Each scene shows the same named points in several views. A view is turned or mirrored, and shifted as a whole, has a little noise and may leave points out.
(in the rows, 128 means zero)

Scene 1
View 1
(122): [ 92 126 139 118 129 127 145 122 139 111 150 132 147 137 121 132 116  85
 138 111  92 123 116 137  87 117 118 120]
(203): [ 84 127 145 148 130  94 181  91 101 130 143 138 161 109  90 106 111  64
 145 128  98 138 122 126  87 108 139 124]
(123): [103 147 153  99 122 144 116 134 157 108 153 124 135 134 136 141 111 112
 123 116  94 107 112 147 103 130 109 121]
(7): [102 158 162 111 123 128 129 115 135 122 148 127 141 113 118 125 103 108
 121 129  95 110 113 142 108 128 118 124]
(161): [ 91 106 104 108 137 140 153 130 153  95 156 150 124 167 128 122 124  71
 132 110  61 153 119 140  69 125 113  98]
(49): [ 90 102 111 109 135 136 151 135 154  92 155 143 136 167 130 135 127  72
 144  99  76 141 116 139  69 118 112 108]
(165): [ 95 128 122 112 135 132 151 118 140 107 154 148 125 143 118 112 111  83
 122 126  65 147 117 138  82 130 117 102]
(57): [ 97 166 197 118 108 120 111 122 135 130 142  97 177  95 123 155 106 123
 140 110 145  66 111 143 123 109 119 155]
(51): [ 88 118 139 126 128 118 155 119 134 111 148 131 155 135 116 131 119  77
 145 107  98 124 119 136  84 110 124 123]
(96): [ 72  93 132 143 129 103 175 116 125 111 145 124 177 142 109 139 131  54
 172  92 116 125 118 127  71  91 130 132]
(98): [ 99 137 130 104 131 139 138 124 147 108 153 142 126 141 125 122 111  94
 121 123  70 134 114 142  90 132 113 107]
(125): [ 97 164 173 124 121 117 140 104 120 132 145 125 150  97 106 119 100 106
 123 133 105 109 116 138 112 123 126 130]
(150): [112 175 153  94 127 148 117 116 144 118 153 142 108 117 124 106  93 124
  93 148  63 129 115 148 114 151 110 102]
(209): [118 170 133  74 131 167 106 131 166 104 161 150  87 142 140 110  95 125
  83 145  42 140 113 154 107 164 100  86]
(26): [ 95 133 133 118 132 125 151 113 134 113 150 142 135 133 114 117 110  86
 127 125  77 137 119 137  87 125 121 110]
(253): [ 93 146 161 128 122 114 144 109 123 126 146 126 156 109 110 126 108  95
 135 123 106 111 117 136 103 115 126 130]
(221): [ 72  89 125 152 132  93 191 106 112 115 142 134 175 139  99 127 129  42
 171  98 108 138 122 123  65  89 134 127]
View 2
(209): [ 93 141 173 167  67 119 137 142 130  55  83 105 101  87 163 114 165 102
  94 198 108 158 144 128  85 138 108  89]
(123): [103 104 153 173 108 134 127 115 158 108 109 103  95  96 135 102 149 117
 127 153 131 185 128 131 124 106 103 107]
(221): [130  74  56 171 129 101 123  94 161  98 115 129  91 109 117  70 108 108
 162  81 101  96 111  98 176  92  63  96]
(253): [112 100 126 194 127  97 130 101 150 121 108 129  99 121 129 119 134 124
 142 117 110 146 128 127 140 101  87  99]
(96): [128  71  70 167 130 115 120  95 166 105 121 119  89 105 115  66 111 109
 159  88 113 119 110 103 174  90  72 101]
(165): [113 107 107 167  94 109 130 121 142  67  98 117  95  96 142  86 133 101
 128 140 101 117 126 109 131 117  83  88]
(161): [113 104 104 152  85 126 126 124 146  56  99 105  93  83 142  69 133  94
 122 147 109 122 122 103 132 119  83  90]
(125): [108 109 140 203 126  86 134 103 146 125 104 133 103 128 133 137 142 129
 138 124 105 153 133 134 129 105  91  97]
(122): [113  96 113 172 110 115 127 110 153  95 108 115  94 101 130  88 133 110
 137 127 113 142 124 114 140 105  88  99]
(57): [107  91 160 204 149 119 128  91 171 168 122 121  98 126 118 135 145 141
 149 116 137 211 127 145 140  86 102 118]
(150): [ 96 134 167 187  90 101 138 128 132  84  87 118 104 106 154 132 158 114
 108 171 102 154 143 133  96 127 102  90]
(26): [111 107 116 175 102 102 130 116 142  82 100 121  96 104 140  98 134 110
 131 134 101 125 128 114 132 114  85  90]
(203): [120  96  87 197 129  72 134  97 145 105 104 142 100 127 126 113 120 119
 152  94  87  97 126 114 152 101  70  89]
(49): [117  93  96 147  93 136 122 119 154  66 107 102  90  82 136  59 129  93
 129 138 117 129 117 102 142 111  85  95]
(98): [109 111 127 168  93 117 129 122 144  77  98 110  97  94 143  94 141 104
 122 151 110 140 129 116 123 118  91  92]
(51): [116  95 103 173 113 110 127 109 153  93 107 119  95 103 130  88 130 109
 141 119 110 129 122 113 144 105  82  96]
View 3
(221): [128 165  76 144  67  98 129 147 163 148 103 147  68  90 129 130  68  89
 112 198  85 120 112 107 153 128  62 183]
(96): [123 141  84 143  70 100 132 153 164 143 112 150  78  91 124 125  81  88
 123 196  88 124 114 108 146 116  70 181]
(253): [139 125 107 160 100 111 117 149 159 152 105 155 109 128 131 146  98 143
 107 157 123 132 138  93 114 113  79 151]
(98): [119 140  90 118 121  86 119 140 139 155 127 131 115 126 141 147 120 136
 117 151 122 110 151 125 117 127 114 133]
(161): [108 156  75 102 116  73 124 138 135 154 131 122 103 111 144 141 116 112
 125 165 108  99 145 138 130 136 119 141]
(125): [145 123 112 165 108 118 114 145 157 154 101 156 115 140 134 152  99 164
 101 146 133 133 145  88 107 113  78 144]
(26): [127 158  85 124 113  89 120 137 142 157 116 133 103 123 144 149 103 134
 108 159 116 109 147 122 126 135 103 139]
(150): [134 137 105 128 143  95 109 134 134 160 121 134 134 156 149 163 128 178
 102 123 147 112 168 116  96 130 121 110]
(123): [117 102 109 133 124  97 120 150 146 150 134 144 130 132 128 140 130 141
 131 148 129 122 150 114 105 107 113 136]
(122): [123 132  94 133 105  95 123 148 151 150 122 143 106 115 131 139 107 124
 122 165 112 118 139 115 124 118  95 151]
(209): [116 136  96 102 161  76 109 131 120 163 138 118 143 153 155 163 149 173
 115 120 148  99 178 137  92 135 149  98]
(165): [123 162  83 117 116  84 119 135 137 157 120 127 104 122 147 149 108 132
 110 158 115 104 147 127 125 138 110 137]
(7): [134 119 110 149 115 106 115 145 150 153 114 150 122 138 135 150 112 156
 112 146 131 128 148 101 105 112  93 138]
(51): [125 142  90 134  97  93 123 146 152 151 115 143  99 113 133 138  99 119
 117 171 109 118 135 114 128 124  91 154]
(203): [149 170  89 159  83 109 119 139 161 156  88 150  80 119 140 148  69 132
  88 171 107 126 129  93 135 132  60 161]
(49): [107 152  78 110 105  78 127 143 142 151 132 128  97 105 138 136 108 103
 127 175 102 103 136 135 137 131 110 152]
View 4
(98): [130 126 139 122 156 110 119  91 132 115 125 132 100 140 167 140 168 151
  97 143 116 149 135 114 123 170 113 119]
(125): [123 130 133 140 129 111 126 103 160 121 137 151 103 167 106 143 142 139
 109 113 106 132 122 126 114 170 162 126]
(49): [104 136 137 113 150  96 112  86 124 126 129 123 107 141 190 148 182 155
  92 155 104 154 159 123  98 178  75 112]
(7): [123 133 138 133 132 107 125 104 150 120 127 146 109 161 123 143 148 137
 108 123 109 133 133 126 121 166 151 122]
(209): [185 112 148 119 190 129 125  94 122  90 101 130  85 115 173 127 168 150
  95 153 143 161 114  98 178 154 132 124]
(123): [133 140 150 118 144 105 122 104 127 112 112 136 119 146 148 142 156 130
 106 140 117 141 154 129 142 153 137 116]
(96): [ 61 149 126 124 109  85 111  89 147 146 153 135 116 175 153 158 169 149
 100 130  79 136 166 139  51 192  88 110]
(51): [ 98 136 133 125 133 100 116  91 143 129 139 136 105 157 154 148 166 151
  99 132  98 144 143 126  90 182 108 117]
(57): [110 157 151 132 101  95 128 124 149 121 119 156 142 182  89 150 126 106
 124 113 103 115 165 152 129 146 185 116]
(161): [117 128 135 118 161 105 113  82 126 122 130 124  95 135 190 145 183 159
  89 152 110 158 143 115 107 179  82 116]
(165): [124 121 131 126 158 111 119  82 139 120 135 131  88 139 169 142 173 162
  91 140 111 153 126 110 109 180 100 122]
(253): [109 134 134 136 123 103 123 100 156 125 137 145 107 165 119 147 148 140
 107 119 100 133 134 128 103 174 143 120]
(26): [118 127 131 129 147 109 119  87 145 122 137 137  94 148 154 143 167 156
  96 133 107 148 127 115 104 180 113 121]
(150): [168 115 142 133 169 126 129  99 141  99 116 140  87 132 141 133 156 148
 101 134 132 150 107 106 159 160 153 129]
(203): [ 86 125 115 145 120 104 118  86 172 139 164 147  88 173 124 149 157 166
  99 111  88 140 113 121  62 201 121 125]
(122): [106 138 136 122 136 100 117  94 139 126 133 135 110 155 152 147 164 146
 100 135 102 143 149 126 102 173 113 117]
(221): [ 56 141 118 129 110  86 111  81 156 150 165 137 105 176 153 156 172 162
  96 127  76 140 152 132  35 204  80 116]
View 5
(123): [119  98 136 157 137 144 144 139 137 111 128 145 125 152 152  96 123 105
  93  72 153 136 137 160 129 125 114 128]
(49): [132  71 104 159 126 167  91 168 123  99 152 134 162 157 135 104 131 106
 132  52 136 143 112 157 126 128 142 122]
(125): [131 140 136 118 142 134 155 136 155 123 111 151 129 171 126  87 149 123
 113  73 151 127 146 143  97 135 106 158]
(98): [123 101 113 163 133 146 129 146 128 104 138 147 156 169 132 109 124 114
 117  61 146 137 119 154 130 124 127 137]
(96): [151  88 121 102 128 177  76 182 141 117 141 124 149 156 121  77 169 114
 158  52 125 137 132 142  84 142 139 139]
(150): [110 136 118 178 142 119 175 119 133 104 121 166 151 181 130 121 109 120
  93  71 161 134 123 153 141 118 109 152]
(253): [135 124 136 115 140 146 135 146 151 122 118 145 131 165 127  84 152 119
 122  68 145 130 143 144  97 136 113 152]
(122): [133  98 125 137 133 157 115 157 138 111 134 139 143 160 132  93 141 112
 125  61 139 137 129 151 111 133 127 136]
(203): [149 134 118  98 135 153 110 159 150 118 126 142 159 183  99  87 171 132
 158  55 134 130 132 132  77 140 126 170]
(209): [100 116 107 213 138 120 173 119 118  94 134 168 163 179 137 137  88 113
  84  69 164 139 110 163 165 108 115 136]
(221): [157  92 114  94 128 179  66 186 144 115 142 124 159 163 108  78 178 121
 172  48 121 137 127 137  76 145 142 148]
(161): [128  82  98 170 128 159 101 161 120  96 152 143 172 166 128 114 126 112
 131  52 139 142 108 155 132 123 141 130]
(7): [125 122 135 137 140 137 151 136 147 116 118 150 132 166 132  94 138 116
 106  72 152 131 140 150 112 130 109 146]
(57): [128 117 174  99 147 145 159 137 166 134 101 137  81 140 160  58 154 102
  86  86 154 126 173 153  93 141  94 135]

Which points are out of place in each view (at most two, in the order of its rows)? Write none if all are in place.
view 1 => (161), (51)
view 2 => (123), (165)
view 3 => (26), (49)
view 4 => (7)
view 5 => (96)

Scene 2
View 1
(137): [126 145 130 165 108 125 106 120 134 100 118  74 183 104 146 165 159 129
 158 101 130 103 153 133 109 102 107 163]
(231): [103 159 136 221  73 141  88 174 151 105 162  84 182 145 133 102 126 107
 152  79 135 183  92 118 133 157 143 106]
(87): [114 139 122 119 138  84 139 102 113  99  87 108 159 131 130 152 141 130
 133 149 134  95 134 165  96  88  80 176]
(140): [128 143 127 191 114 132  99 151 126 108 143 106 162 136 108 125 130 108
 138 111 128 174 108 129 116 140 128 136]
(171): [156 116 118 158 168 122 107 129 101 115 128 136 140 125  71 149 139 112
 118 151 122 169 121 131  89 121 108 170]
(219): [103 141 123 177 121 100 123 155 115 108 132 134 145 176  93  91 104 104
 116 138 132 189  69 145 119 150 114 122]
(247): [ 76 164 126 158  88  76 138 133 134  93 103  99 172 175 151  98 111 117
 139 123 136 124  84 165 124 123  95 128]
(130): [134 131 121 179 141 123 101 148 114 111 140 125 149 138  86 128 129 108
 125 130 123 178 103 132 105 139 121 145]
(20): [138 129 123 168 150 120 112 139 109 110 132 129 145 134  87 136 130 109
 121 141 127 168 110 135  99 128 112 155]
(279): [158 107 112 118 200  98 129 106  82 111  97 151 124 126  65 164 137 117
 106 184 122 141 131 152  72  98  80 193]
(255): [177 119 126 214 150 171  62 168 118 122 177 123 150 101  61 150 151 101
 129 109 117 219 127  96 100 151 150 148]
(227): [152 124 125 169 147 135  97 133 116 111 133 113 157 109  94 158 149 115
 135 125 123 155 136 124  95 120 117 165]
(187): [ 53 166 123 156  87  58 157 147 127  97  97 123 157 213 138  59  87 109
 120 144 143 146  45 179 133 139  94 110]
(24): [122 143 125 165 114 116 112 130 126 103 119  95 172 127 130 143 140 119
 146 115 133 129 126 137 109 115 111 151]
(213): [126 129 115 127 161  88 135 113 100 106  97 132 138 144  96 141 130 119
 116 166 130 130 115 159  90 107  85 171]
(164): [148 112 114 140 186 103 122 121  88 114 113 152 123 141  63 144 124 111
 105 173 125 163 114 146  85 116  93 172]
(192): [146 125 122 176 147 132  99 147 109 111 143 128 148 128  80 138 134 107
 122 135 124 182 113 125 103 132 121 152]
(243): [109 157 132 199  79 131  98 154 144 102 143  82 184 130 139 123 137 115
 153  87 133 152 113 126 124 137 130 126]
(4): [ 74 164 128 155  90  76 142 131 133  95 101  99 172 172 151 103 113 120
 138 122 140 119  86 163 123 122  96 129]
View 2
(192): [140 105  97 165  91 114 129  61 151 116 101 118 150 121 147 118 164 138
  95 123  78 104 184  98 112 110 106 111]
(140): [124  89 124 152 100 109 121  73 140 117 128 123 132 120 142 134 152 149
 104 142 102 106 186  99 112 125 120 134]
(213): [193 151  94 117  66 129 100 103 148 115  89 112 145 147 124  84 174 108
  79 106  86 120 144  71 114  98 100 120]
(255): [109  69  90 215 104 101 145  27 167 121 102 115 158 102 180 136 171 169
 101 143  64  87 219 116 107 116 122  93]
(4): [148 121 149  78  90 119  97 131 108 113 148 126 106 141  99 123 138 117
 106 123 135 126 143  80 117 124 115 170]
(164): [178 145  76 144  69 128 119  69 159 107  66 120 162 136 135  82 178 100
  79  93  61 114 164  84 112  88  84 104]
(279): [210 160  64 142  60 132 103  79 172 117  56 106 165 150 139  63 189 105
  63  97  55 115 149  71 111  85  90  85]
(243): [122  80 145 139 105 105 111  94 127 128 157 118 114 124 138 147 139 170
 110 160 125 108 181  97 114 142 140 149]
(171): [177 130  78 163  72 120 114  64 166 117  76 109 162 134 149  88 181 125
  79 116  61 104 169  85 112  96 102  96]
(24): [162 108 122 132  88 115 100 103 143 132 135 107 122 140 137 116 155 154
  92 148 109 109 156  83 115 129 135 128]
(130): [120  98 111 155  99 111 135  64 138 107 113 130 142 117 138 129 157 130
 105 119  92 109 189 101 109 111 104 131]
(87): [215 152 110 101  65 130  77 131 146 133 112  97 129 163 123  79 165 129
  77 127 102 123 129  60 116 118 124 124]
(227): [164 110  96 166  82 116 109  75 160 129 105 103 144 135 157 105 172 157
  88 141  83 102 180  86 109 118 128 104]
(187): [126 136 148  61  86 122 121 112  96  89 128 156 119 132  81 126 135  69
 114  86 132 138 146  87 113 101  77 187]
(247): [146 121 150  78  90 119 101 128 107 110 146 131 109 140  99 125 141 116
 109 126 137 131 145  82 114 124 112 172]
(20): [151 116  99 152  85 116 121  71 148 113  99 120 147 128 142 112 166 127
  92 116  81 110 175  95 111 106 104 119]
(137): [185 108 123 137  81 114  83 122 149 151 147  84 116 151 150 110 159 186
  84 171 115 103 160  76 116 142 160 119]
View 3
(231): [130 137 167 106 123 206 129 145  93  94 120 183 158 113 121 146 160 114
 115 129  47 119 105 189 145 181 157 176]
(247): [137 159 156 159 136 157 116 142  87 150 145 178 168 187 123 147 136 142
 113 119  92 147 168 153 168 159 155 123]
(219): [107 161 178 105 121 167 121 169  96 136 162 143 128 161 134 152 154  96
 115 105 120 133 125 125 142 168 141 133]
(192): [107 161 155  80 137 154 124 147 133 110 137 143 128 126 155 105 145 106
 146 105 143  90 104 145 129 144 161 137]
(87): [135 179 123 146 169 112 108 123 135 155 134 167 165 186 157  90 110 157
 153 112 155 109 172 150 151 115 181  95]
(255): [100 148 154  36 134 180 133 147 143  72 117 140 117  71 156  96 156  89
 156 109 133  63  63 163 107 153 168 168]
(279): [101 194 135  96 161  94 111 152 161 154 160 120 115 182 185  75 112 117
 166  87 231  92 146  95 129  99 174  79]
(213): [117 179 141 123 153 114 111 145 135 153 151 143 137 182 161 101 123 128
 148 101 179 113 157 122 141 119 168  97]
(227): [119 163 137  87 153 145 117 131 142 107 118 155 143 122 162  85 133 125
 159 112 143  83 109 161 125 126 177 130]
(171): [105 170 147  78 147 136 121 147 145 118 137 137 123 138 167  91 135 110
 156  99 173  88 110 133 123 127 170 121]
(24): [135 160 138 123 153 150 117 127 123 121 122 174 164 145 145 104 130 140
 143 120 111 107 141 174 143 141 178 132]
(140): [121 152 156  96 135 174 122 144 116 108 128 161 146 125 139 119 150 116
 133 115 101 107 111 165 136 160 161 148]
(164): [ 98 181 151  85 148 118 117 157 144 140 155 124 115 162 167  95 128 106
 151  92 197  99 131 109 130 122 162 101]
(130): [110 160 156  87 137 160 120 153 125 113 139 146 129 137 147 116 146 105
 140 107 135 104 109 144 135 153 161 138]
(243): [137 143 153 122 139 183 121 133 104 106 114 184 169 125 129 126 148 134
 128 129  67 110 123 192 146 166 169 159]
(187): [115 166 180 153 116 159 115 165  74 173 176 155 144 213 119 173 143 118
  98 108 111 168 175 118 169 169 133 113]
(137): [144 163 117 129 167 140 112 114 140 118 109 181 173 139 154  84 120 157
 158 121 116  93 142 189 143 123 191 128]
View 4
(130): [147 173 163  99 113 157 162 171 140 112 130 108 104  91 130 119 139 139
 170 163 121 140 187 143 136 170 145 135]
(192): [135 184 161  94 127 160 146 155 136 104 123  98 101  93 132 124 144 138
 154 172 128 135 186 148 138 160 145 125]
(255): [141 212 210 135 140 206 129 161 160 107 144  99 100  22 133 122 148 150
 179 166 134 123 216 148 129 167 179 118]
(247): [152 162 122  67  75  92 205 176 107 141 103 152 122 138 125 102 128 119
 159 123 117 156 136 114 153 187 128 175]
(20): [140 171 156  89 120 155 154 167 139 100 127 100 102 102 130 123 142 137
 159 174 124 139 184 150 137 161 139 129]
(87): [127 173 103  51 123 105 145 134  98 105  84  99 106 160 137 129 138 125
 106 159 132 142 135 141 158 151 107 135]
(243): [149 215 163 104 103 137 171 160 114 149 108 154 126  65 135  99 133 127
 155 109 134 138 150 110 154 188 166 168]
(140): [148 195 169 104 109 154 165 166 131 129 124 131 115  71 132 110 138 134
 166 137 127 139 174 130 144 180 155 149]
(279): [120 144 124  64 146 146 129 148 132  64 116  53  83 159 131 149 147 139
 127 213 122 137 184 175 139 124 101  98]
(164): [133 140 138  76 130 152 149 167 143  74 129  69  89 139 127 138 145 141
 152 203 116 142 194 167 133 141 114 108]
(227): [135 197 165 102 138 165 136 152 133 105 121 102 101  78 135 121 145 139
 145 163 134 129 181 145 141 156 147 125]
(231): [162 214 187 121  89 147 188 176 127 162 129 172 131  41 130  92 133 131
 184 105 128 139 166 105 147 204 183 175]
(4): [154 163 121  66  76  96 201 174 105 140 106 150 122 139 125 102 126 120
 154 124 121 157 133 113 154 186 126 175]
(137): [131 227 137  82 134 123 128 118  94 132  79 125 115  94 146 113 140 127
 103 121 143 130 128 120 165 166 148 146]
(213): [133 148 120  59 121 123 156 157 124  90 110  85  98 157 130 130 138 131
 133 184 121 147 165 157 143 145 106 126]
(219): [154 140 152  92  81 140 204 202 144 119 144 130 111 112 121 109 131 134
 198 158 107 152 186 134 134 182 141 156]
(187): [165 113 113  63  51  95 233 211 125 131 126 149 119 167 115 106 120 121
 193 146 100 168 157 124 141 189 115 178]

Which points are out of place in each view (at most two, in the order of its rows)? Write none if all are in place.
view 1 => (187)
view 2 => (171), (130)
view 3 => (279), (137)
view 4 => (192), (227)

Scene 3
View 1
(175): [109  94 120 119 105 124 104 132 175 131 135  85 120 100 135  85 137 146
  99 156 127 123 152 127 136 133 122 114]
(202): [118 109 115 118 114 113 111 130 158 141 140  96 123 112 123  75 154 149
 109 150 140 137 151 129 126 131 114 107]
(14): [120 105 108 117 101 120 112 138 176 139 139  93 120  99 136  75 134 146
 108 152 133 129 147 128 130 142 119 108]
(132): [105  95 139 116 132 109 119 122 159 145 130 102  87 142 101  96 182 134
 104 138 125 127 154 104 113 103  93 124]
(55): [132 120 111 115 117 103 133 133 161 162 142 114  97 134 110  72 167 141
 123 132 137 142 142 115 103 129  93 108]
(36): [137 122  99 115 104 111 127 139 170 156 144 108 113 111 130  65 143 146
 122 142 139 140 141 126 114 146 108 104]
(2): [117 107 106 118 101 121  94 131 160 127 144  81 155  85 143  68 132 163
 105 165 148 138 155 148 145 149 135  98]
(94): [130 115 114 114 115 107 136 136 172 162 139 114  84 134 113  78 161 132
 121 131 129 135 139 108 103 127  92 114]
(174): [113 105 116 117 112 116 100 126 153 131 141  86 144 101 131  75 150 158
 104 159 146 139 157 140 136 135 125 102]
(19): [132 117 121 113 128  97 147 132 163 172 138 126  67 158  94  81 186 127
 127 121 129 139 139  97  88 114  76 118]
(167): [125 116 121 115 128 101 126 125 149 156 141 111 105 139 104  77 180 143
 120 136 142 144 148 116 107 120  94 109]
(46): [129 116 117 115 121 103 136 132 164 163 138 116  85 140 108  78 171 134
 122 131 132 138 142 108 101 123  89 113]
(29): [120 115 123 114 130 102 116 120 138 148 144 103 122 133 106  76 183 152
 114 143 150 148 154 125 115 119 103 104]
View 2
(167): [113 116 131 144 129 108 144 106 144 103 142 132 148 104 123 122 147 133
  91 126 125 118 116 140 113 148  82  91]
(46): [119 121 144 137 128 112 142 105 149 102 137 123 141 108 129 105 141 124
 102 116 127 124 123 149 110 146  81  96]
(175): [103 110 130 153 112 127 133 100 157 134 130 162 123 134 148 141 110 140
 112 151 134 151 102 117 103 113 114  82]
(29): [108 112 122 150 127 107 144 106 141 107 144 141 151 103 120 135 149 140
  85 135 124 115 111 133 115 148  85  89]
(2): [ 82  94 102 159 108 137 117  95 136 135 124 159 144 124 155 162 113 151
  96 170 140 143 101  99 108 101 128  85]
(19): [129 129 156 131 134 104 150 108 152  92 142 113 141 101 120  91 152 117
 102 102 122 118 130 163 112 161  66  98]
(202): [101 107 122 151 117 122 133 101 143 120 133 147 141 118 139 139 127 140
  98 145 132 132 108 122 109 125 103  88]
(94): [117 122 147 136 124 117 139 103 150 105 132 120 137 111 135 102 135 123
 108 117 130 130 125 148 109 141  86  97]
(174): [ 92 101 110 158 115 124 129  99 141 129 133 160 142 120 141 157 123 149
  93 159 133 135 101 108 108 116 113  83]
(36): [ 99 106 126 141 116 134 121  95 134 111 123 121 147 110 150 117 125 131
 103 136 138 132 123 130 109 119 106  98]
(55): [111 116 137 139 124 117 136 102 140 103 134 121 147 105 133 110 141 127
  98 122 129 123 124 143 111 140  87  97]
(14): [ 97 107 127 147 112 133 125  97 147 128 125 144 133 126 154 133 113 137
 110 148 137 146 111 120 104 111 115  89]
View 3
(2): [115 135 170 106 114 122  71 158  67 142 115 173 117 150 139 159 104 127
 119 178 136  73 112 182 109 125 137 127]
(94): [ 83 112 173 142 131 138 120 138  74 142 149 150 129 135 143 160 171 119
 137  97 124  96 137 156 141 113 152 138]
(167): [ 96 115 183 123 131 133 114 129  76 156 153 159 135 149 132 156 163 120
 141 100 128 107 115 151 143 130 141 138]
(36): [ 95 126 162 132 129 138 100 133  68 144 127 153 123 130 139 150 145 126
 126 131 122  74 130 163 126 112 152 144]
(132): [ 86 107 193 128 122 128 117 160  78 142 166 166 133 159 144 178 167 110
 142  96 137 119 121 163 145 130 138 123]
(19): [ 78 106 181 145 137 141 136 124  78 151 167 148 137 137 137 159 194 116
 147  66 122 112 133 142 156 119 152 143]
(29): [105 120 187 110 129 128 105 129  75 161 151 167 134 157 128 154 148 121
 139 114 133 107 103 152 140 137 133 134]
(174): [111 127 179 107 118 123  82 156  70 146 130 173 123 155 136 161 119 122
 127 156 137  88 108 175 119 131 134 126]
(175): [ 96 120 177 125 112 124  88 177  69 131 134 168 119 150 151 177 128 117
 124 149 137  86 127 184 118 120 142 120]
(202): [101 123 177 117 121 128  95 149  72 146 137 165 125 148 139 162 137 121
 130 137 132  91 117 169 126 125 140 130]
(55): [ 90 117 171 136 134 139 116 124  73 149 146 150 129 134 137 151 167 123
 136 101 122  92 130 151 140 116 151 144]
(46): [ 86 111 176 138 132 137 121 133  75 147 153 153 132 139 138 159 172 119
 139  92 124 102 132 152 144 118 149 139]
View 4
(94): [123  84 112  89 110 148 133 109 125 104 144 151 143 127 146 127 154 117
 117  86 129 159 124 164  89 132 106 117]
(36): [124  80 132  88 110 136 141 107 127  99 147 128 131 117 135 143 145 110
 125 101 118 140 137 142 109 124 126 106]
(2): [141  92 128 111 110 150 144  91 141  92 133 101  99 120 123 157 123 116
 143 124 129 117 121 125 149  89 143  97]
(167): [122  77 109  90  94 161 126 112 121 106 125 157 130 130 141 121 134 120
 127 100 137 159 111 150 101 130 101 107]
(202): [132  85 118  99 104 155 135 102 129  99 131 131 118 126 133 138 132 118
 133 111 132 140 117 140 122 111 121 104]
(14): [137  95 123 105 120 145 144  95 139  94 146 114 119 121 133 151 144 115
 129 105 127 130 127 146 124 102 134 110]
(132): [134  94  90 106 107 175 125  99 132 104 126 155 130 140 149 120 144 128
 120  92 149 161  99 170 101 114  97 117]
(175): [145 103 113 114 123 156 142  87 146  91 141 112 113 128 136 150 144 121
 129 106 136 130 117 152 131  88 133 113]
(55): [121  77 117  86 102 148 132 112 120 106 137 151 138 125 143 127 144 115
 122  95 127 157 123 152  95 134 107 110]
(19): [116  77 102  83 101 156 125 118 115 111 135 176 153 133 155 109 155 120
 113  79 133 178 116 171  70 149  86 119]
(29): [126  76 110  95  89 166 126 111 121 105 117 150 118 130 135 123 121 122
 133 112 140 153 107 139 115 123 106 100]
(174): [138  90 120 107 104 157 139  95 136  94 127 116 103 125 128 146 122 119
 139 122 136 128 114 130 141  96 132  99]

Which points are out of place in each view (at most two, in the order of its rows)? Write none if all are in place.
view 1 => (132)
view 2 => (29)
view 3 => (55)
view 4 => (2), (202)
